Each row is a point on a tangle of strands that fork and nearly touch. The rows are in no order.
In the rows, 128 means zero.
Two points are linked if the straight distance between their rows is under 137. Some points are linked to none.
K_558: [120 129  83 142 126 166  97 114 138  88 149 104 137 182 144 141 110  84
 158 165  97 156 141  88 180  89 189 151  80  47 154]
K_945: [148  88 114 117 132 102 144 138 139 206 151 145 145 114 125 119 203 127
  84 151 110 130 135 156 154 138 126  81 142 152  72]
K_366: [153 125 147 131 160 135 143 133  92 152 111 137 203 107  58  97  91 172
 154  86 120 102 141 135 129 116  71 120 105  82 137]
K_127: [184 113 168 122 138 113 126  99 118 125 123 132 134 178  89 140 126 165
 139 137  89 155  56 142 113  82  82 130  85  71 177]
K_272: [106  98 151 151 125  92 142 152 115 148 106 191 110 115 145 104 150 137
 126  64 105  97  58 216 175 129 120 178 117 111 165]
K_805: [106 146 149 109 156 163  94 130 133  57 148  60 124 163 184 146 123  70
 145 195 187 105 158  79 110 102 172 166 135 132 166]
K_827: [161 106 117 132 136  83 166 157 125 176 101 164 149  87 129 107 112 142
 109  61 135 118  85 135 138 138 127 131  81 111 115]
K_170: [ 61 125 132 113 136 172 117 146 155 114 108  96 108 136 128 155 109 151
  93 169 184 190 201  57 149 108 132 115 129 142 124]
K_354: [162 119 109 162 118 117 103 118 145 122 110 154 101 146 162 107 116 100
 118 123  87 120  91 190 166 142 160 153 150 121 130]
K_14: [146 147 112 133 109 131 132 149 122 101 136 152 168 140 138 191  97 142
 148 109 128 159 115 147 175  82 159 121  99  70 137]
K_248: [170  63 174 122 152  94  98 149 131 139 105 197 121 164 114 138 144 134
 144  89 119 144  47 240 136 107  72 141 127 127 153]
K_23: [206  90 171 133 144 105 117 150 116 115 112 169 128 169 123 160 119 141
 151 105  86 145  72 193 117  87  84 108 104  76 156]
K_392: [114 140 135 119 172 140 116 160  96  34 142  92 134 140 183 170 116 125
 161 173 189 103 165 103 125 114 173 149 158 129 142]
K_566: [101 186 139 146 152 116 114  61 124 138 118 125 144 142 111 132 145  78
 184 140  94 106  50 107 116 140 108 174  75 130 177]
K_898: [132 157 151 134 146 141 101 121 124 111 102 152 185 166  87 160  64 158
 132 130  92 162  86 150 166 112  97 152 135 113 166]
K_317: [100 167 122 108 111 160 107  75 140  67 155  72 142 143 155 122 112 101
 137 183 136 123 157  93 101 132 157 165 157 151 165]
K_798: [176 136  96 144 125 130  52 147 141  88 151 135 131 169 158 162  98 129
 183 136 151 102 135 174 149 136 139  96 118 108 127]
K_261: [158 149 162 116 136 133 144 139  86 128 124 108 186  84 102  82  85 157
 192  99 132  99 130 131 109 119  85 140 140 138 140]
K_204: [123 108 124 128  96  93 154 193 108 160 119 145 151  70 116  84 123 165
 167  64  81 129  84 128 106 134  58 172  79 141 139]
K_429: [141  92 126  99 133 120 110 143 149 173 127 129  58 146 154 162 188 136
 112 164 157 149 173 156 121  99 132  74 136 136  68]
K_637: [127 112  58 143 129 122 132 145 139 146 116 177 112 125 167 100 162 123
 112 138 131 128 131 153 141 185 152 110 105 156  64]
K_555: [ 62  90 112 123 112 144 141  65 154 176 128 162  62 121  92 117 114 129
  97 140 109 124 123 102 124 139  73 155 208 180 108]
K_604: [131 118 136 103 123 107 161 165 113 137 138 102 212  55 106  92 133 119
 121 107 131  74 137  86  67 151 116 132 108 159 125]
K_509: [162 151 168 128 165 125 127 143  68  80 155 113 181  96 150 134  93 146
 191 111 158  86 162 123 114 118 120 118 140 136 142]
K_747: [146 145 143 143 139 116 106 124 137 134  72 171 122 150 125 130  92 132
 127 109  83 140  55 163 161 146 122 171 124 106 160]
K_168: [123 192 169 137 116 130 151 124 128 114  88 118 117 114 151 146 117 119
 145 108 126 131 107 108 100 127 147 142 104 118 147]
K_753: [183 127  91 134 124 133  65 112 143 104 141 133 143 189 155 149 119  84
 174 168 106 124  99 171 160 120 147 120 108  82 151]
K_893: [ 67 146 112 147 136 176 111 125 143  71 159  66 122 157 129 147 115  97
 161 150 112 146 148  51 171  93 176 162 125  59 176]
K_276: [147 159 190 121 160 114 127 167  94  60 145  79 153 129 129 184  90 109
 187 135 152 104 100  92 119 105 154 123 114 121 209]
K_839: [104  96 138 165 146  97 187 150 122 172 106 185 144  69 130  86 156 131
  97  48 114 100  95 170 155 129 118 164 105 140 123]
K_526: [100 103 125 117  82 145 115  76 155 143 112 108  88 142 130 144 123 134
  88 167 118 167 197  84 115 122 117 117 173 104 130]
K_690: [ 88 161 115 163 116 141 102 145 118  80 153  88 146 148 101 153  97 134
 139 107 106 159 141  80 182 117 163 139 149  55 143]
K_319: [131 159 134 132  86 138 116  79 135 141 125 113 147 151  93  90  99  72
 137 109 110 112  84 139 159 137 143 178 141  90 168]
K_765: [115 136 132 144 124 122 152 129 107 114 169  96 203  75  89 138 103 142
  99  87 164  89 168  82 151 118 139 107 146 132 136]
K_325: [131 137 102 157 104 157 111  71 138 112  98 106 124 156 123  95  94  44
 150 159  98 163 139  70 157 144 139 142  88 100 190]
K_153: [144 101 115 105  86 113 116 106 158 148 136 115  61 157 159 170 185 120
  88 173 135 137 144 158 126 110 152  85 159 115 117]
K_880: [115 152 128 146  95 124 175 108 122 135 136 130 104 111 116  82 129 127
 124 100 110 138  77 154 135 129 138 171 148 157 123]
K_562: [ 90 105 126  89 122 130 119  83 152 201 121 153  58 128  92 146 114 138
 130 143 107 146 161  78 126 149  75 113 145 170  95]
K_308: [110 160 119 145 106 136 125 115 139  89 156 107 168 120 108 153  76 138
 103  97 137 132 141  94 180 111 166 138 161 114 154]
K_71: [135 146 105 129  99 121 117 136 136 110 124  86 110 156 169 136 165 123
 110 135 169 161 150 156 144  95 183 133 108  78 117]
K_755: [ 74 148 123 112  89 176 125  67 154 127 147  98  79 156 106 108 149  54
 109 176 100 167 128  97  94 146 115 148 149 166 144]
K_890: [147 125 116 173 102  97 116 142 123 127 140 122  94 129 172  93 177 107
 140 130  98 117  88 193 140 143 154 123 179 117 105]
K_232: [169  78 144 132 180  91 116 151 108 182 109 185 162 129 127  86 156 177
 158 106 112 102  85 189 143 159  69 119  91 110 116]
K_221: [122 162 164 113  95 135 153 112 114 123 153 121 123  98 117 108 121 112
 113 107 144 111  99 114  95 147 132 138 170 199 127]
K_658: [138 110  67 149 161 113 121 158 139 138 139 186 117 117 149  95 142 117
 135 106 145  83  91 211 152 178 138 130 124 170  91]
K_275: [163  96  88 130 143 133 176 165 121 147 124 134 158 111 102 120 153 119
  74 123 132 109 175 143 119 113 164  76 106  88  97]
K_514: [196 108 145 121 167 108  77 156 154 131 150 148 146 110 140 135  98 152
 176  95 129  75  87 210 110 129  94  87 119 150 150]
K_31: [ 74 145 145 125  95 142 128  98 157 129  95  74  77 148 138 156 164 104
  84 183 137 160 155  82  98 111 136 130 150  97 160]
K_181: [138 140 123 127 140 109 154 172 119 113 125 130 155 116 138 179 105 177
 133  74 153 152 135 120 142  83 155 112  64  72 132]
K_101: [ 97 149 108 106 112 161 121  90 142 103 132 112 147 116 143 118  95 148
 105 169 154 131 177  91 101 148 136 136 168 182 117]
K_795: [173  91 138 140 190 127  84 129 130 172  88 208 158 147 128 115 110 165
 137 104 109 110 117 175 149 145  93 134 100 102 101]
K_460: [103 117 149  78 126 129 104  74 130 166 146 133  77 127 123 152 124 119
 143 157 148 115 168  76 109 159  82 113 183 198 114]
K_883: [142 129 105 124 111  86 176 197 111 158 107 111 136  75 130  75 143 173
 175  91 108 163 124 117 104 131  90 136  62 132 148]
K_436: [ 77 149 142 117 108 116 166 137 139 143 114 124  47 136 116 149 180 143
  81 129 143 165 107 112  99 134 137 121 116 152 108]
K_564: [107 184 110 134 137 140 116  61 138  85 116 103 130 136 133 114 107  80
 160 156 114  98  99 115  99 158 128 177 125 147 177]
K_609: [119 137 163  92 128 131 131 114  91  87 141 114  83 139 158 150 182  91
 128 161 168 102 156 130  63 147 130 129 175 187 110]
K_269: [145 132  65 140 143 135 119 158 137 134  96 166 161 132 141 114 103 133
 113 128 124 150 143 155 153 163 154 120 107 132  87]
K_95: [ 75 125 166 100 161 175 105 156 134  82 118  81  96 144 133 185 119 135
 100 186 197 138 190  75 121 104 130 115 166 170 149]
K_835: [114 157 122 110 134 138 114 118 122 114 148 108 159  97 109  98 106 116
 108 129 148 106 151 111  89 174 129 143 169 194  94]
K_894: [196  87 174 130 149 143  60 147 150 105 164 160 151 158 132 179  92 158
 161 128 125  70  91 192 123  95  95  89 136 112 161]
K_144: [131 168 137 153 142 146 124 161 111 129  75 138 156 116  90 118  60 136
 119 110 109 130 138 104 146 157 141 117 145  99 135]
K_206: [169 110  79 151 123 133  87 135 153  90 134 130 104 137 211 134 104 125
 151 150 159 130 172 145 152 133 168  92 121 124 111]
K_625: [ 84 150 182 111 107 110 151 144 145 136  98  56  89 123 144 150 185 143
  82 146 152 152 119 112  92  92 139 142 123 119 148]
K_573: [160 124 103 167 116  80 156 173 100 129 120 110 106 102 146 105 185 135
 144 112 123 134 101 189 134 146 133  93 129 116 114]
K_39: [ 92 153 160 113 117 132 114  86 133 108 157  78  60 153 120 127 174  68
 134 168 144 128 127  93  70 146 128 144 182 171 135]
K_666: [138 160 112 111 104 115 159 133 130 128 129  90  99 125 143  99 152 164
 121 107 181 163 128 140 124 109 168 142  80 113 108]
K_277: [159 137 135 115 118  96 171 150 120 135 128 118 169  85 110 139  81 171
 132  72 149 138 108 116 135 104 131 123  76 112 156]
K_834: [ 95 127 149 122 113 123 198 149  95 130 170 138 117  69 112 100 155 130
 136  99 150  89  96 117  72 136 104 135 142 213 117]
K_435: [133 145 127 144  89 130 143  99 150 137 120 139  83 145 154 112 142  88
 100 144  73 171  94 129 153 115 163 157 143 139 120]
K_124: [ 77 100 153  69 119 138  74  91 130 140 130 112  56 143 142 174 120 106
 165 174 140 109 191  77  73 170  68 121 188 153 138]
K_645: [ 93 134 162  76 152 130 146 106 125 170 150 120  95 102 109 138 172 146
 133 140 155 114 153  91  73 126  98 120 140 194  76]
K_621: [138 131 127 129 137 149 108 139 104 104 151 153 188 176  84 179 105 177
 140 113 100 157 103 162 167  94 108 122 114  77 144]
K_701: [127 138 136 110 154 153 151 120 139 159 143 116 165 100  78  83 127 115
  76 128 111 131 164  86 103 142 141 125 122 168  72]
K_582: [144 156 161 117 161 140 156 130  99  83 136 100 156  99 172 141 116 142
 156 146 184 110 161 113  96 116 159 123 158 162 140]
K_852: [128 120  77 141 116 148 122 163 132 100 112 152 136 142 140 145  85 139
  83 137 122 179 181 112 174 152 174  99 106 135 115]
K_355: [114 124 168  95 145 128 170 124 145 187 150 103 146  99  80 104 191 116
 108 142 127 119 150  69  75 132 103 119 100 168  67]
K_313: [148  67  85 151 135 152 117 140 136 141 135 153 151 124 120 117 127 103
  62 131 111 103 203 123 145 136 161  82 151  94  88]
K_855: [100 131 110 140 136 126 169 126 136 165 107 173  96 113 128 117 163 140
  79 119 120 151 120 119 116 155 138 118 108 164  78]
K_54: [ 57 106 100 138 100 138 174  99 133 159 164 165  59 160 100 118 154 152
  89 145 103 133  99 140 151 137 109 141 180 159 103]
K_772: [137 141 144  92 121 107 181 156 130 153 131 105 135  77 116 114 133 164
 110 101 181 148 129  83 104 100 142 119  80 152 111]
K_605: [103 161 150 147 135 122 102 143 103  81 141  72 150 159  92 160 124 166
 161 124  96 135 118  99 152 106 133 134 116  33 170]
K_230: [ 98 148 125 125 136 164 134 155 132 129 109 129 147 132 128 139 109 153
  90 141 150 162 197  68 143 144 164  94 105 129 110]
K_43: [127 132 101 117 131 150 147 137 146 155 109 161 196  98 102  99 103 119
  69 100 123 135 147 150 132 130 145 152 121 157  85]
K_302: [164  65  80 156 101 147 113 107 149 139 114 157 112 132 167 109 125 103
  81 140 130 105 186 160 152 135 149  95 184 110 109]
K_947: [157  92 133 151 195 137 111 133 112 162 107 171 213 132  85 115 103 170
 137 102 108 104 148 150 172 112  86 128 109  69 114]
K_553: [117  97  90 142  79 158 140  72 142 148 104 147 116 130 159  91 120 127
  87 154 106 156 181 121 144 139 128 122 183 114 122]
K_372: [174 109 107 141 107  67 132 190  97 134 113 113 120 105 146 107 162 169
 183 100 106 141 114 172 115 123 100 110  86  89 138]
K_861: [147 155 151 142 163 112  96  55 130 132 116 123 157 170  73 143 133 112
 142 146  79 139  62 124 119 105  89 152  78  99 177]
K_540: [150 119  93 155  98 142  86 116 153  82 146 104  99 176 184 123 112 106
 133 150 117 162 179 121 162 113 186 127 108  70 122]
K_125: [110  94 109 126  92 120 153  96 133 160 152 160  35 163 140 142 187 119
 105 159 112 138 109 152 143 129 119  95 172 135 113]
K_419: [120 112 163  96 149 105 139 130  93 141 152 132 119 101 123 152 184  97
 130 141 170  93 156 113  69 151  98  92 162 207  76]
K_550: [109 125 118 124 127 108 207 140 123 158 143 125 171  53 105  79 159 131
 130  89 139  82 101  96  82 141  95 147  90 172 105]
K_444: [158 124 119 151 145 118  76 160 134 125 132 177 111 134 145 127 124 118
 188 101 133  80  66 215 141 160  95 113 131 151 107]

A fork is a point with three links, a tip a point with one. Leave the first point through the second and follow the links. Name the first fork or tip that comes.
K_275; K_313 | K_637
K_637; K_855 | K_275
K_805; K_392 | K_232
K_795; K_947 | K_317

A fork is a point with three links. Follow the links from the first point to the second and name the forks in between, in order.
K_272; K_835 | K_277 > K_354 > K_221
K_221; K_755 | K_835 > K_701 > K_645
K_526; K_550 | K_637 > K_269 > K_701 > K_835 > K_221
K_621; K_261 | K_354 > K_221 > K_835 > K_317
K_855; K_248 | K_637 > K_269 > K_701 > K_835 > K_317
K_839; K_855 | K_277 > K_354 > K_221 > K_835 > K_701 > K_269 > K_637
K_765; K_861 | K_690 > K_540 > K_277 > K_354 > K_221 > K_835 > K_317
K_566; K_272 | K_317 > K_835 > K_221 > K_354 > K_277
K_690; K_31 | K_540 > K_277 > K_354 > K_221 > K_835 > K_701 > K_269 > K_637
K_317; K_553 | K_835 > K_701 > K_269 > K_637

Follow the links from the first point to the second, and from the first to the third. Name the last point that the two ways share.
K_509; K_419; K_839 | K_835
K_880; K_54; K_95 | K_701
K_14; K_947; K_460 | K_835
K_204; K_947; K_772 | K_354
K_658; K_125; K_354 | K_701
